A landscape with many valleys, sampled at points; each row gives a point and its height.
A ball rolls from a point to the lowest of its 3 nearest points, and stops where none of them is lower. Distance is the straight distance between rows; heights are no part of it.
z_823: [154  96 129 129 123 118 138 143 103 166 127 108 138  75 133 126 116 163
 135 131 134 188  93  94 128 148 143  81 129 145  99 171 122 152 102 110
 130 102 120 129 144 150 135 187]  h=3.31
z_918: [164 117 122 163 110 130 150  84 140 177 155 116 106 110 127 122  99 121
 107 185 176 165 109 123 160 160 101 139 152  78 132 166 152  90 118  95
 159 137 133 173 153 126 142 113]  h=2.26
z_500: [176 142 110 159 109 112 132  82 140 141 156  81 103 128 131 128 113 102
 122 186 184 164 125 157 182 161 102 158 171  84 131 163 131  90 113  55
 118 138 112 183 130 114 154  87]  h=2.82
z_830: [164 149 170  95 135 156  90 145 132  96 149  90 136 137 148 127  92 120
 137 131 162 134 121  85 149  82 185 118 176 176 138 146 121 116 120 106
 104 124 131 148 133 117 139 127]  h=6.41
z_833: [157 135 132 145 129 104 125  81 111 143 157 114 123  90 125 139 116 153
 110 133 147 174 132 109 143 149 112 119 123 120 140 158 107 122 124 117
 166 146 123 154 144 135 133 164]  h=2.36
z_669: [120 105 144 129 146 147  89 153 127  86 138 125 142 164 160 151 176 154
 148  99 126  98 114 117 115  76 141 117  92 118 126  82 118 178 134 164
 150 124 141 105 111 146 140 102]  h=6.23
z_935: [128 146 101 150 150 103 119  81  94 167 142 146 169  51 107 102 139 180
 103 122 148 140 139 121 161 158 124 122  73  90 140 161 124  85 124 148
 171 170 135 134 166 145 122 147]  h=7.15
z_682: [152 148 118 124 104 121 152 113 112 172 117 147 130  86 125 148  84 149
  98 150 151 151 140 106 131 169 121 113 157 137 124 178 126 100 139 124
 133 161 119 161 125 101 128 134]  h=3.58
z_4: [165 106 161 114 105 110 142 141 113 118 140  77 125 111 132  93 102 127
 141 189 150 158  77 130 148 136 182 122 175 173 126 146 143 101 137  77
 102 114  93 137 108 106 170 151]  h=4.86
z_277: [ 82 130 107  96 148 147 157 133 142 138 100 139 124 161  86 114 118  73
 133  79 118 109 181 172  86 115 107 158 129 118 103 102 130 124 141 113
  87 109 139 142 156 115 109  77]  h=6.04
z_744: [151 116 140 114 108 114 122 127 144 127 171  90 108 167 128 146 114  70
 133 148 132 139 127 138 154  81 160 141 146 152 120 176 121 111 155  54
  99 104  95 157 106 115 138 109]  h=5.76
z_897: [123 163 161 161 115 150 116 137 139 144 158 184 136 109 143 101 138 111
 125 163  64  74 161 199 126 166 132 177  82 131 168 120 135 147  96 163
 172 158 173 100 134 102 124 115]  h=6.11
z_778: [114 142 111 108 141 187 177 137 141 144 104 109  89 192  86 101 144  84
 146  65 141 126 164 169  97 122  86 165 162 130  90 102 139 131 156 117
 112 114 111 154 122 105 114  92]  h=5.95
z_249: [ 96 118 147 122 128 132 123 143 127  92 114 157 208 101 127 146 134 154
 112 120  90 117 118 127  99 117 121 149 109 103 135  96 115 152 127 154
 133 179 152  87 135 139 108 145]  h=6.98
z_788: [145 143 136 143 111 142  91 110 128 125 142 162 181  61 144 111 104 148
 109 139  93 151 168 153 112 137  84 166  71  84 194 170 147 115  80 188
 198 163 160 102 116 125 138 135]  h=5.71
z_98: [129 103 123  88 127 147 154 136 151  85 132 123 127 202 133 133 137  82
 119 107 197 117 140  89 144  84 158 139 167 152 140 129 133 125 148 107
  75  83 157 162 137 161 109  68]  h=4.63
z_562: [ 86  81 146 132 136 150 119 169 118 104  93 139 166 166 141 135 159 101
  99 126  95  63 153 118 103 111 141 173 119 120 144  91 112 153 133 182
 113 161 177 119  80 180 118 103]  h=6.34
z_849: [ 89 113 160 108 154 145 130 131 117 110 110 141 155 158 130 138 105 131
 126 106 142 111 130 102 103 107 137 111 127 131 136 145 106 114 136 115
  97 132 136 158 127 115 143 101]  h=5.41
z_568: [ 91  93 153  76 146 170 118 128 151 102 126 131 124 174 127 143 121 106
 137 100 145  85 152 113  99 126 146 129 131 123 124 133 109 109 159  92
  63 128 121 161 135 134 118  86]  h=4.39
z_910: [107 110 144 144  85 132  69 158 151 136 147 143 158 103 159 173 140 134
 170 109  99 113  84 114 116  85 114 149 101 135 167  73 150 154 119 186
 167 138 161  47  96 139 126 109]  h=7.12
z_465: [ 84  95 132 141 124 143  95 170 123  81 118 149 182 154 134 162 155 121
 122 111 120  97 113 125 107  92 147 142 128 123 142  88 116 170 146 180
 112 149 151  99  83 154 142 110]  h=6.43
z_856: [112 126 156 118 138 159 138 114  84 114 155 136 127 154 169 129 111 154
 134 106 139 124 123  92 108 110 158 115 143 142 128 131  99 136 136 112
 118 107 119 144 135 101 134 128]  h=5.55
z_265: [149 126 105 132  93  75 161 125 128 150 115 117 113  91  88 106 126 138
  93 188 132 173 117 133 131 156 137  99 172 164 138 167 136 102 153  96
 112 111  86 149 108 125 133 159]  h=4.97
z_192: [116 182 111 110 142 176 144  82 158 146 123 128 111 138 135 110 134 113
 134 143 131 117 138 182 123 159 122 150  96  84 108 153 125 115 130  92
 134 126 149 140 153 110 148 115]  h=6.28
z_839: [ 67 128 150 151 122 136  97 143 150 128 123 165 116 151 131 139 160 100
 134  84  95  87 127 142 125 127 110 163 104 108 125  71 119 148 115 154
 141 138 175  75 100 131 108 101]  h=6.15
z_625: [132 152 145 109  98  87 133 148 120 115 113  61 103 118 100 108 104  89
  90 194 140 130 122 126 139 118 145 121 196 177 147 196 136  98 171 100
 108 103  70 166  79  81 149 119]  h=5.16
z_119: [129 162  98 133 127 136 141  85  94 150 138 139 133  94 140 127  87 153
  99 151 124 138 146 110 111 145  94 124 118 113 134 164 130  93 136 131
 139 170 148 151 139 108 129 120]  h=4.81
z_7: [122 111  95 158 122 126 131 123 158 109 128 110  75 214 126 120 194  90
 153  77 144  97 111 159 126  93 134 126 103 140 101  60 139 179 141 163
 140  93 159 125 119 137 147 110]  h=5.65
z_204: [189  90 148 139 108  87 147 118 125 129 150  79 101 103 123 113 136 116
 117 172 119 196  64 152 158 141 155  92 181 126 118 138 128 125 132 100
 106 127  92 140 110 126 151 151]  h=4.84
z_610: [115 165 124 171 106 132 144 130 136 161 132 148 103 169  87  89 121  78
 150  63  99  92 125 183 130 129 124 169 123 112 104  57 141 159 105 178
 153 102 163  91 116 121 118 116]  h=6.37
z_940: [164 138 123 157 104 132 125  71 119 171 140 134 112  75 149 107 109 149
 109 150 177 206 138 139 171 169 112 118 157  85 153 146 125  91 120 112
 148 158 129 176 143 120 118 136]  h=2.68
z_906: [112 128 104 167 121 140 121 125 141 108 143 151  98 199  90 140 159 100
 169  70 138 104 122 166 147  99 132 146 129 126 115  52 143 166 105 166
 133  99 141 100 107 164 114 108]  h=6.08
z_512: [ 93 118 165 136 132 154 100 161 128  87 106 165 154 132 147 162 155 113
 143 106 105  97 128 123 101 110 133 145 107 116 139  70 130 163 120 151
 139 142 161 114 104 133 136 106]  h=6.27
z_17: [142 112 133  75 116  72 140 151 101 132 110  59 147  75  83  82 130 124
 120 208 146 193 109 115 120 164 152 108 181 150 122 184 193 109 165 125
 104  66  55 164  94  88 136 136]  h=5.19
z_70: [107  74 121 129 121 130  93 164 140 106 102 126 153 130 184 173 185 113
 127 124 116  98  90 126 124  90 142 141 118 145 137  62 125 155 128 197
 141 160 205  66  90 173 133  78]  h=6.80
z_174: [147 119 145 111 152 162 108 151 107  80 143 111 140 116 154 139 127 166
 136 107 123 135  99  93 102  76 136  98  94 129 151 106 139 161 114 169
 146 128 129 104 106 116 147 110]  h=6.39
z_939: [102  78 116 153 123 103  90 159 162 127 134 136 147 181 161 189 190  92
 164 112 107 102  94 130 131 103 127 135 101 143 144  57 150 130 140 193
 186 155 193  54 132 157 136  86]  h=7.02
z_178: [ 85 167 134 144 139 143 131 141 158 141 142 189 128 124  87 122 156  76
 129 108  67  85 149 155 118 145  96 190 114 114 152  75 130 132 105 166
 136 144 170  89 118 116  96 102]  h=6.00
z_707: [105  81 127 139 143 125 100 152 157 124 108 113 135 181 152 161 181  86
 129  97 117  72 139 143 136 113 148 159 124 145 119  59 129 162 137 188
 138 120 195 101  96 166 114 114]  h=6.68
z_147: [ 97 147 154 109 137 183 127 126 125 123 118 172 143 131 136  94 130 119
 129 122 110 115 151 155 121 136 136 147 100 103 135 119 111 136 120 121
 141 149 155 112 132 106 116 122]  h=6.06
z_234: [137 157 135 129 129 169 181 123 134 105 108 146  99 207  85 117 150  82
 152  51 125 113 164 191 108 117 103 153 146 125 105 101 133 148 147 148
 108 119 110 168 122 118 119 110]  h=5.85
z_954: [134 126 148 138 155 149 142 136 119 132 134 146 132 104 138 130 110 159
 113  94 114 130 113  93 107 128 148 106 144 167 118 156 138 101 148 126
 136 117 108 143 129 121 134 148]  h=4.61
z_312: [ 72 124 138 132 142 124  93 164 142 138 119 151 142 168 117 132 167  72
 103 116  83  60 145 148 110 112 106 168 108 127 128  78 114 156 135 165
 111 159 180  93 118 163 124  92]  h=6.19
z_538: [120 143 122 112 128 140 122 108 121 150 118 116 127 129 130 122  96 119
  99 127 125 131 159 107 110 120 123 115 166 148 119 162 107  96 153  62
 110 139 133 151 135  92 140 124]  h=5.64
z_109: [156 157 107 133 120 126 129 109 101 139 142 136 144  48 117 125 128 194
 131 130 120 156 102  96 139 155 119 105  61 108 111 144 112 142 105 161
 153 132 128  96 140 123 133 185]  h=4.95
z_387: [133 147 118 136 131 166 160 137 140 113 104 112  90 200  91 105 148  79
 163  68 141 136 119 181 114 112 139 109 110 119 130  83 139 154 124 132
 122  80 104 144 112 129 130 102]  h=5.57
z_861: [164 116 130 108 138  79 107 101 124 147 138 142 123  62 171 131 112 187
 151 120 113 164  97 102 169 168 135  82  53 113  93 107 136 151 116 130
 152 129  98  97 155 181 106 184]  h=4.45
z_92: [154  95 142 128 141 131 121 168  94 104 155 112 158 100 153 151 143 183
 181 112 125 166  98  86 123 102 157 109  75 119 118  65 126 173 113 158
 146 125 101  83 101 146 161 155]  h=6.50
z_540: [125 145 166 106 124  99 123 133 128 108 155  79 128 163  93 120  99 117
 105 153 141 109 128 106 153  92 187 114 182 166 116 166 139  93 142  85
  84 105  91 155 107 104 156  89]  h=5.53
z_705: [120 164 162 119 126 143 139  74 124 159 146 161 119 117 148 118 101 136
 111 157 163 114 146 119 134 131  74 129 114 103 130 169 124 106 111 108
 160 160 132 165 136  94 122  95]  h=5.73
z_456: [157  87 101 115 124  80 146 145 143 153 114 116 116  80 114 115 105 159
 125 181 126 151 114  97 146 154 150  82 162 142 137 161 156 120 122 118
  97  98  75 153 144 133 115 180]  h=5.40
z_795: [ 74 148 138 154 106 126  98 145 156 137 150 164 125 160 107 130 152  70
 130  97 102  94 165 146 120 124  84 180 127 159 116  80 140 140  93 194
 136 159 183  83 114 132  89 108]  h=6.09
z_667: [115 116 155 107 136 126 127 123 127 108 147 114 139 170 149 143 123 136
 120 114 140 121 124 100 121  98 131 102 146 149 126 150 101 103 142  98
 110 112 124 152 123  95 141 136]  h=6.01
z_903: [172 109 104 155  78  69 139 101 112 109 108  83 116  82  81 114 131 118
 119 212 190 191 112 145 129 138 117 117 179  99 143 162 149  82 123  81
 124 126  95 180 126  97 130 116]  h=3.69
z_202: [ 68 110 119 151 133 110  95 166 153 126 129 146 128 129 134 178 181  79
 127 102 101  68 136 139 129 112 112 175 127 154 148  36 113 132 114 177
 132 141 168  58 139 165  93 103]  h=6.24
z_51: [135 120 145 121 132 157 117 135 148  98 178  89  92 202 145 113 132  78
 139 125 173 144  99 128 151 125 168 122 153 183 108 151 111 106 131  72
  87  79  78 153 114 133 158 117]  h=6.07
z_65: [115 106 132  89 142 129 109 176 142  97 129 120 184  99 142 139 134 215
 154  99  97 105 112  45 120 117 140 140  84 143 112  98 139 157 121 192
 111 145 127  93 148 151  99 174]  h=5.43
z_94: [154 148 105 157 104 103 142  94 147 164 128 109 111 125 134 125  82 111
 123 182 174 178 151 136 130 136 108 131 175 118 142 180 117  95 120  70
 140 154 134 170 121 113 145 108]  h=3.53
z_61: [124 178 108 113 125 140 165  91 159 144 128 122 109 147 111 152  95 105
 133 133 156 104 179 145 101 136  95 165 143 104 130 152 131 107 163  87
 121 135 140 162 143 109 147 101]  h=6.36
z_303: [128 128 117 147 116  89 149 118  94 180 130 150 121  87 138 114  89 176
 107 157  94 174 137 103 128 159 112  92 151 160 140 178 120 102 132 148
 103 140 102 142 145 104 119 170]  h=3.16
z_704: [136 103 132 124 136 135 132 126 114 137 152 126 155  73 137 125 113 184
 140 121 119 146 114  77 128 125 120  91 117 138 132 133 142 123 123 126
 124 106  90 142 152 125 149 173]  h=3.64
z_791: [134 159 132 114 130 151 123  78 137 140 140 164 116 101 130  89 126 119
 126 161 118 143 147 140 144 156 105 139 101 109 139 164 105 137 126 112
 167 143 143 134 117 121 148 129]  h=6.12
z_646: [179 106 148 129 132 145 128 138 122 101 160  89 141 121 152 139  98 153
 130 115 142 179  91  61 137 141 145 108 142 152  78 117 103 117 118 139
 122  90 110 140 128 144 140 176]  h=2.46
z_95: [158 117 127 122 113  87 157 128  73 143 150  63 116 107  99 141  96  96
 109 207 117 159 108 154 153 103 154  91 198 163 154 169 106 131 149  85
 112 127  81 158 119  94 175 122]  h=5.58
z_979: [133 109 137 115 151  83 142 139 131 135 149 126 128  93 139 125 105 202
 147 135 120 138 109  54 139 125 159  97 130 154 111 170 155 127  99 129
 128 130  91 143 144 132 109 191]  h=2.59
z_520: [129 120 162 145 108 169  84 136 109 118 122 173 133 102 147 125 134 129
 154 128 107  95 118 160 122 120 139 155 100 116 152  92 112 164 122 144
 171 134 157  86  95 129 120 125]  h=6.46
z_64: [159 144 134 129 147 165 117 105  89 124 136 131 138  83 153 129 117 165
 130 133 127 158 118 120 116 127 145  94  78 109 138 120 112 173 119 133
 146 114 122  91 145 131 135 160]  h=5.36
z_947: [190 111 109 180 113  84 154  95 102 146 126  80 105  78 119 110 101 110
  96 202 161 195  93 154 135 174 138  86 208 115 128 151 128 108 146  80
 104 132  83 160 142 108 147 141]  h=4.52
z_237: [113 148 133 127 155 141  88 128  93 116 133 158 164  88 111 119 128 202
 117 105 113 126 134 119  97 114 132 104  98 139 143 147 124 133 125 126
 136 151 149 112 129 115 118 137]  h=2.34
z_28: [124  87 129  96 151 107 103 156 132 120 119 110 161  65 148 151 124 189
 155 126 123 110  77  60 165 134 142  90  81 124  93 134 151 142 104 148
 120 116  95 105 150 162 139 182]  h=5.06
z_79: [136 156  74 154  72  59 128 108 109 132  70  83 101  67  75 127 127 146
  94 206 160 158 181 138 109 137 115 103 195 139 157 192 149  62 131 113
 107 149  79 175 109  97 168 130]  h=5.38
z_548: [103 167 127 152 114 117  97 134 157 131 114 182 123 139 112 114 130  98
 156 126  99  57 135 197 115 142 108 155  92 119 131  64 130 152 130 156
 141 130 143  91 119 124 111 113]  h=6.21
z_735: [119 118 144 125 136 152  97 133 139  96 109 153 102 176 127 116 146 120
 157 109 115  79 135 162 130 121 128 109 103 128 125  85 127 174 116 127
 153 103 135 123 133 159 114 129]  h=6.35
z_951: [153 178  89 145 123 117 140  94 134 174 145  95  80 140 127 160 113  65
 158 185 164 126 142 159 150 133 110 134 156 122 121 177 117  94 148  50
 132 100 125 156 119 120 148  95]  h=3.80
z_523: [144 113 117 114 154 116 137 132 113 130 125  90 153  56 148 144 126 213
 179  88 135 161  81  88 145 137 141 116  52 116 102 116 132 168 102 152
 141 122  93  81 141 126 116 189]  h=4.68
z_53: [122 127 149 120 156 128 152 161 139 127 146 102 154 103 141 131 107 182
 134 131 138 133 104  48 126 132 180  86 141 152 130 128 141 131 123 155
  91  91 119 129 146 148 108 163]  h=1.32
z_572: [143 115 116 164 136 167 158 131 128 124 110 122  64 223 113 114 162  84
 132  60 134 101 120 178 128  99 118 132 157 132  96  59 159 168 135 152
 127  89 110 148 116 148 121 102]  h=5.08
z_144: [105 193 110 122 149 150 149 125 135 138  96 176 112 158  79  88 124  89
 144 103 108  88 160 186 142 141 113 151 125 116 112  97 148 142 136 153
 119 147 119 124 127 129 127  89]  h=5.99
z_181: [127 153  92 151 149 112 112 105 114 139 113 162 162  45 102 125 129 178
  94 129  97 149 134 109 129 150 117 128  81 106 142 181 158 109  99 163
 169 180 131 116 156 144 121 176]  h=6.73
z_146: [153 116 161 132 123 146 123 123 124 129 166 103 107 143 160 145 102 107
 156 125 161 162  86 133 136 115 134 125 138 152 120 141  86 113 150  66
 135  89  87 139 118 143 169 130]  h=6.40
z_758: [152 144 105 145 152 103 131  62 116 145 126 133 150  54 120 117 113 163
 117 131 146 183 112 127 174 183 106 103 121  99 100 156 148 129  93 163
 170 154 133 120 149 160 107 159]  h=7.20
z_173: [ 66 119 110 117 149 156 146 139 158 131  73 136 164 162  94 126 160 104
 115  80 103  71 159 137 100 134 127 154 152 119 123 105 110 120 138 144
  89 130 138 138 149 164 115 108]  h=6.18
z_654: [103 163 127 101 126 157 148 116  88 127 116 174 148 120 119 146 105 151
 100 117 103 102 156 134 109 147 111 145 129 100 148 159  91 113 154 112
 163 164 149 124 136  82 120 112]  h=6.83
z_295: [180  72 146 129 118  89 154 155 123 132 159  94 125  96 140 123  96 169
 120 167 137 171  63  95 171 150 145  93 160 182 116 136 146 140 114 120
 120  79  86 116 131 150 144 174]  h=4.16
z_958: [138 124 126 139 127 154 197 156 146  86 119  78  78 252 117 114 177  82
 149  92 162 105 153 176 135  98 146 132 134 153 118  84 134 144 150 130
 136  70 114 172 130 149 145 114]  h=3.60
z_527: [149 129 113 150  80  54 151 132 102 127  98  72 105  88  89 125 114 122
  83 230 151 175 117 153 139 137 118 106 174 148 126 185 146 104 159 107
 135 113  84 171 110 103 151 124]  h=4.60
z_991: [143 111 139 103 112  78 143 160 138 135 124  83 134  96 110  91 107 127
 135 189 140 132  98  72 157 118 171  91 183 166 137 152 155 137 117 131
  91  84  77 147 129 112 108 166]  h=5.84
z_828: [147 137  92 157 137 103 106  90 112 154 128 142 163  16 151 122 139 179
 128 141 128 176 111 114 156 180 135 117  70  79 151 151 123 118  75 191
 183 169 139 104 144 143 109 166]  h=7.06
z_386: [134 171 109 116 125 151 146  99 144 150 138 131  83 177 123 134 115  88
 140 129 163 126 158 150 131 137 107 147 132 132 133 184 130  86 168  61
  97 115 129 134 170  80 143  79]  h=6.49
z_224: [103 135 139 106 128 148 122 117 139 109 138 113 105 193 160 114 131  97
 124 108 140 111 108 134 112 106 159 123 111 148 109 134 113 128 131  67
 103  92 114 142 148 137 147 105]  h=6.44
z_60: [115 150  93 141 144 116 125 128 101 131 105 201 171  43 115 120 115 161
  92 115  90 122 160 128 101 148 123 157  80 112 150 167 116 138 119 170
 144 197 129  95 148  95  95 147]  h=5.98
z_416: [116 122 120 155 143 123 107 134 147 130 101 151 105 179 114 128 161 105
 135  90 111 112 137 156 118 118 115 160 108 121 139  58 138 182 114 166
 134 110 135  97 106 146 112 113]  h=6.25
z_750: [138  97 110 148 111 187 171 152 118 115 115  81  77 252 106 110 159  78
 149  78 153 116 128 183 110  73 117 147 157 123  83  87 144 152 151 148
  91  81 109 149 117 152 138  83]  h=4.50
z_563: [122 170 157 119 144 152 129  89 156 140 126 172 126 136 122  96 132  89
 127 125 104  95 177 181 121 158  99 162  96 106 122 104 146 121 121 151
 145 154 172 118 123 121 125 126]  h=6.05
z_251: [115 114 114 100 157 162 168 176 149 110 102  96 119 214 113 127 166  90
 139  79 170 121 159 143 122 107 125 122 158 140 109 108 136 131 162 123
  93  90 131 157 141 159 138  89]  h=2.16
z_541: [141 106 144 102 142 143 112 141 152  79 136 108 144 207 168 142 125  95
 134 103 182 114 126  90 118 100 166 135 178 169 110 138 123  90 144  93
  76 107 136 163 139 134 127 107]  h=3.99
z_207: [146 105 114 118 143  78 124 116 128 141 123 122 119  48 148 148 111 212
 141 125 110 154  78  96 164 175 134  91  86 127 103 165 145 132 119 126
 146 113  97 107 149 162 103 229]  h=4.34
z_694: [101 174  90  97 145 151 184 126 170 133 112 113 101 210  94 114 129  89
 148  86 136 136 187 169  90 136 105 136 158 126 102 155 148  85 155  96
  80 129 117 114 172 108 120  85]  h=6.03
z_243: [137 134 154 121 105 168 118 121 107 115 129 127 155 147 164 133 135 137
 145 106 133 142 111 116 105  98 109 118  84 109 140  91 109 164 119 124
 155 128 146 105  96 142 153 147]  h=6.47
z_163: [127 145 119 114  87  85 116 123 137 144 131  88  86 127 113 154  97  88
 123 166 130 132 150 151 133 100 133 138 177 171 135 199 106  98 169  46
 108 129 103 142 116  99 181 101]  h=5.37
z_157: [126 141 109 134 122  82 141 126 120 168 107 175 127  51 127 126 127 194
 112 150 120 141 136 101 169 184 120  93 119 107 118 158 148  76 120 113
 137 155 104 148 144 141  94 186]  h=1.03
z_686: [125 123 154 123 157 168  95 130 109  95 142 116 116 147 163 118 130 136
 131 119 138 143 126 111 129 100 155  99 120 140 127 120 115 151 119 110
 140  98 133 124 112 126 152 138]  h=6.10
z_325: [135 173 110 115 124 167 172 108 130 152 128 143  92 199  64  95 103  74
 151  76 138 122 177 194 128 144  91 157 158 127  99  88 153 131 144 123
 125 125 121 131 139 113 122  88]  h=5.97
z_768: [ 70 128 120 117 135 129 104 123 136 126  82 182 144 145  97 148 159 100
 110 101  88  53 159 177 113 134 110 182 130  93 151  92 105 134 127 138
 122 166 126 109 122 150 132 102]  h=6.26
z_908: [124  84 116  97 136 124 135 151 152 109 131 126 131 194 135 145 197  80
  97  94 135  68 135 137 143 102 114 148 116 132 107  79 132 163 146 181
 120 124 164 153 113 186 141  96]  h=6.84
z_607: [114 128  79 114 131  73 134 129 104 129 112 187 132  34 153 126  95 210
 130 165 107 100 119  91 174 177 105 110 100 113 120 185 133  65 105 135
 140 169 101 143 150 152  72 197]  h=2.55
z_641: [117 123 113 116 132  84 140 135 121 164 104 143 148  89 133 123 128 210
 122 110  78 114 117  92 122 156 137  96  87 138 102 140 127 133 101 141
 142 130  93 118 160 134 103 191]  h=3.59
z_588: [120 121 146 115 132 157  83 132 116 106 114 149 132 100 134 118 124 147
 158 115  85 120 117 112  87 119 118 142  94 102 160 108 105 138 128 126
 139 156 164  81 105 124 111 137]  h=6.69
z_900: [135 108  96 110 139  57 116 107 112 158 123 163 138  33 140 129 106 196
 127 130  83 160  90 100 165 171 118  91  69 123  92 160 129 136  87 144
 181 134 117 119 151 154  99 197]  h=4.15
z_214: [174 137 140 142 101 115 139  83 124 171 164  90 112  94 152 132 111 115
 111 156 169 172 120 126 164 130 110 138 163 116 140 169  97  90 136  81
 129 128 128 138 118 134 154 126]  h=2.81
z_524: [117 131 135  91 154 154 113 125 142  93 125 137 122 179 170 131 144 122
 136  80 132 100 111 142 112 105 123 114 132 132 145 111 114 134 162  91
 127 120 132 136 143 125 144 111]  h=6.52
z_90: [168 142 142 124 146 169 126  92 108 138 167 111 134 137 167 125 122 133
 123 129 155 160 141 141 122 136 120 140 108 109 120 139  91 125 122  84
 145 111 142 139 139 122 141 143]  h=6.62
z_129: [129 127 148 114 152 162 154 166 108  76 144 119 169 137 165 133 115 167
 100 119 145 122 117  55 116 100 168 106 141 129 120 105 132 114 126 157
 103 105 120 157 138 132 114 141]  h=2.39
z_965: [175  94 131 104 105  77 165 153 119 113 126  93 125 109 114  99 121 137
 124 178  98 185  96 131 149 159 170  96 177 153 115 159 135 106 132  94
 106  76  88 156 118 124 152 164]  h=4.58
z_814: [ 97 144 153 148 126 125  92 144 183 130 148 180 106 136 144 129 125  68
 124 116  88  88 126 155 117 144 101 188 105 153 157  54 131 118  70 175
 161 131 173  34 147 119  72 124]  h=6.55
z_628: [158 118 146 122 138 113 129 168 109 136 144  65 134 135 117 103  99 136
 105 174 139 146 119 101 134 114 178  91 167 164 131 163 128 122 137 111
  75  96  95 143 117 121 157 144]  h=5.27
z_943: [104 107 142 116 147 142 109 144 124  93  99 144 174 145 156 143 145 124
 106 112 118  76 138 119 101 125 147 138 128 109 112  79  97 143 143 149
 104 158 141 154 124 141 108 108]  h=6.57
z_363: [126 107 116 164  99 112  97 135 128 129 117 127 115 173 141 138 184 113
 159  98 132  86 128 156 134 122 143 135 110 145 117  58 148 196 127 186
 164 102 191  92 124 158 125 109]  h=6.48
z_733: [180 154 141 128 115  89 141 113 123 150 166  74 104 135 132 141  99  75
 133 201 137 159 130 168 160 129 107 144 143 116 141 156 117 103 147  47
 116 131 125 168 123 100 141  99]  h=3.37
z_330: [124 109 151  96 160 159 136 148  96 104 116 151 156 111 146 132 104 211
 105  99 120 150 133  56 106 115 136 115 113 130 103 130 139 150 132 187
 114 137 107 135 115 110 121 156]  h=3.48
z_485: [125 110 147 142 107 130 122 144 142 100 116 120 118 202 148 143 181 104
 159 124 144 107 114 140 130  95 155 101  85 104 121  62 123 173 128 152
 142 106 147 131 117 149 156 118]  h=6.02
z_86: [ 90 104 134 146 122 116  85 158 147 142 136 170 124 147 150 149 159  79
 168 103 109  98  95 132 108 112  93 166 107 152 145  52 133 132  88 166
 179 135 198  35 129 143  96 106]  h=6.38
z_629: [121 146 130 150 126 141 127  95  96 140 131 163 132  90 127 128 104 170
  88 122 104 154 155 115 120 125 121 117  97 110 142 175 106 116 126 139
 132 150 133 113 133 121  98 155]  h=4.33
z_357: [131 158 126 134 135 142 120 130 107 128 132 155 160  75 132 106 129 147
 117 142 102 143 151 117 112 114 116 138  66  92 152 162 107 142 126 158
 146 175 142  74 120 104 109 128]  h=5.20
z_880: [183 119 131 147 110 128 128 110 108 155 143 125 121 105 154 126  95 135
 107 143 149 174 107 118 163 160 111 101 136 122 143 159 105 130 110  90
 122 131 115 120 135 124 137 158]  h=1.86
z_916: [104 109 132 119 146 166  92 176 126  83 100 129 192 113 159 155 163 166
 109 124 108 126 112  93  88  92 154 136 107 122 152 104 127 170 135 181
 132 142 131 108 105 147 134 127]  h=6.60
z_692: [139 182 101 111 107 166 155 128 149 139 155 109  90 186 125 114 114  97
 145 122 173 138 149 168 153 139 111 134 131 129 131 143 141 122 128  72
 123  90 121 144 154 106 148 129]  h=6.58
z_187: [168 111 110 168  79  82 136  91 136 147 139 113 128  90 119 128  87 120
 127 213 168 188 139 138 155 162 130 128 184  86 147 150 145  94 110  74
 147 152 128 181 131 114 122 123]  h=2.73
z_450: [140 157  84 159 114  90 140  98 126 174  97 123 113  85  95 138 119 178
  97 181 149 154 152  94 140 168  88 106 183 119 158 195 139  93 127 121
 140 161 117 180 142 117 122 145]  h=2.38
z_599: [112 138 137 107 121 162 110 105 128 135 132 169 150  97 105 115 134 139
  85 136  90 104 146 151 113 126 105 156  90  86 147 138 127 137 102 149
 136 188 156 117 129  96  82 110]  h=5.70
z_620: [ 93 105 140 146 119 138  85 161  92 100 138 134 140 100 141 143 144 154
 173 122  92 134 121 102  99  87 134 140  92 118 172  93 139 179 103 180
 145 157 130  43 129 124 125 142]  h=6.92
z_57: [ 93 121 134 120 148 160 141 150 154 114  91 138 127 211 102 124 157  97
 138  77 120  70 139 170  86 118 113 145 131 108 120 101 138 128 143 119
 102 123 140 142 116 152 129 102]  h=6.22
z_944: [133 154 120 145 106  80 123  90 125 159 129 103 105 126 112 144  96 129
 105 187 155 137 168 127 111 120 117  96 169 141 137 200 129  76 171  70
 123 143 114 147 123  83 137 112]  h=4.64
z_850: [104 147 144 115 143 135  84 136 145 130 135 182 148 115  86 125 124  99
 119 132  84  93 140 160 109 129 101 166 101  98 139 106 105 140 107 142
 118 150 165  91 105 119 116 112]  h=5.96
z_351: [ 97 115 134  92 154 110 161 127 174 104 128  99  77 169 103 150 116 117
 130  96 135 121 142 122 112 119 139 140 168 151 126 162 134 106 142  61
  74 103 113 148 160  98 121  77]  h=4.03
z_250: [146 138 151 129 145 172 134  97 122 129 128 132 143 139 162 119 113 142
 145 131 133 171 132 125 114 121 137  96 113 114 128 129 109 134 130  86
 144 139 134 137 128 105 144 130]  h=6.14
z_492: [134 134  80 142 131  67 156 133 117 155  98 163 121  57 112 148 123 202
 111 174 116 138 136  94 153 172 111  89 155 124 130 188 143  88 128 145
 119 149 106 135 161 136 104 173]  h=2.12
z_177: [102 119 111 100 163 143 156 162 162 102 145 110 102 201 124 140 139  99
 147  92 157 107 146 118 118 113 138 143 144 150 116 137 131 100 140  82
  85  95 121 175 148 129 129  94]  h=3.32
z_884: [108  86 120 163 136 144 113 166 149 110 102 147 143 168 121 145 183  83
 125  83 105  69 142 143 116 127 106 168 126 150  89  84 116 160 131 179
 123 114 173 110 119 160  93 126]  h=6.75

Two balls start at each pair of points below. Name the first point that both come to, or write -.
z_178 / z_147 -> z_599
z_861 / z_250 -> -
z_540 / z_95 -> z_527
z_243 / z_667 -> z_849
z_144 / z_768 -> -
z_173 / z_694 -> z_778
z_548 / z_814 -> z_850
z_119 / z_791 -> z_682
z_935 / z_705 -> -

For each start below, name the point where the ball stops.
z_146 -> z_918
z_51 -> z_918
z_204 -> z_918
z_588 -> z_237
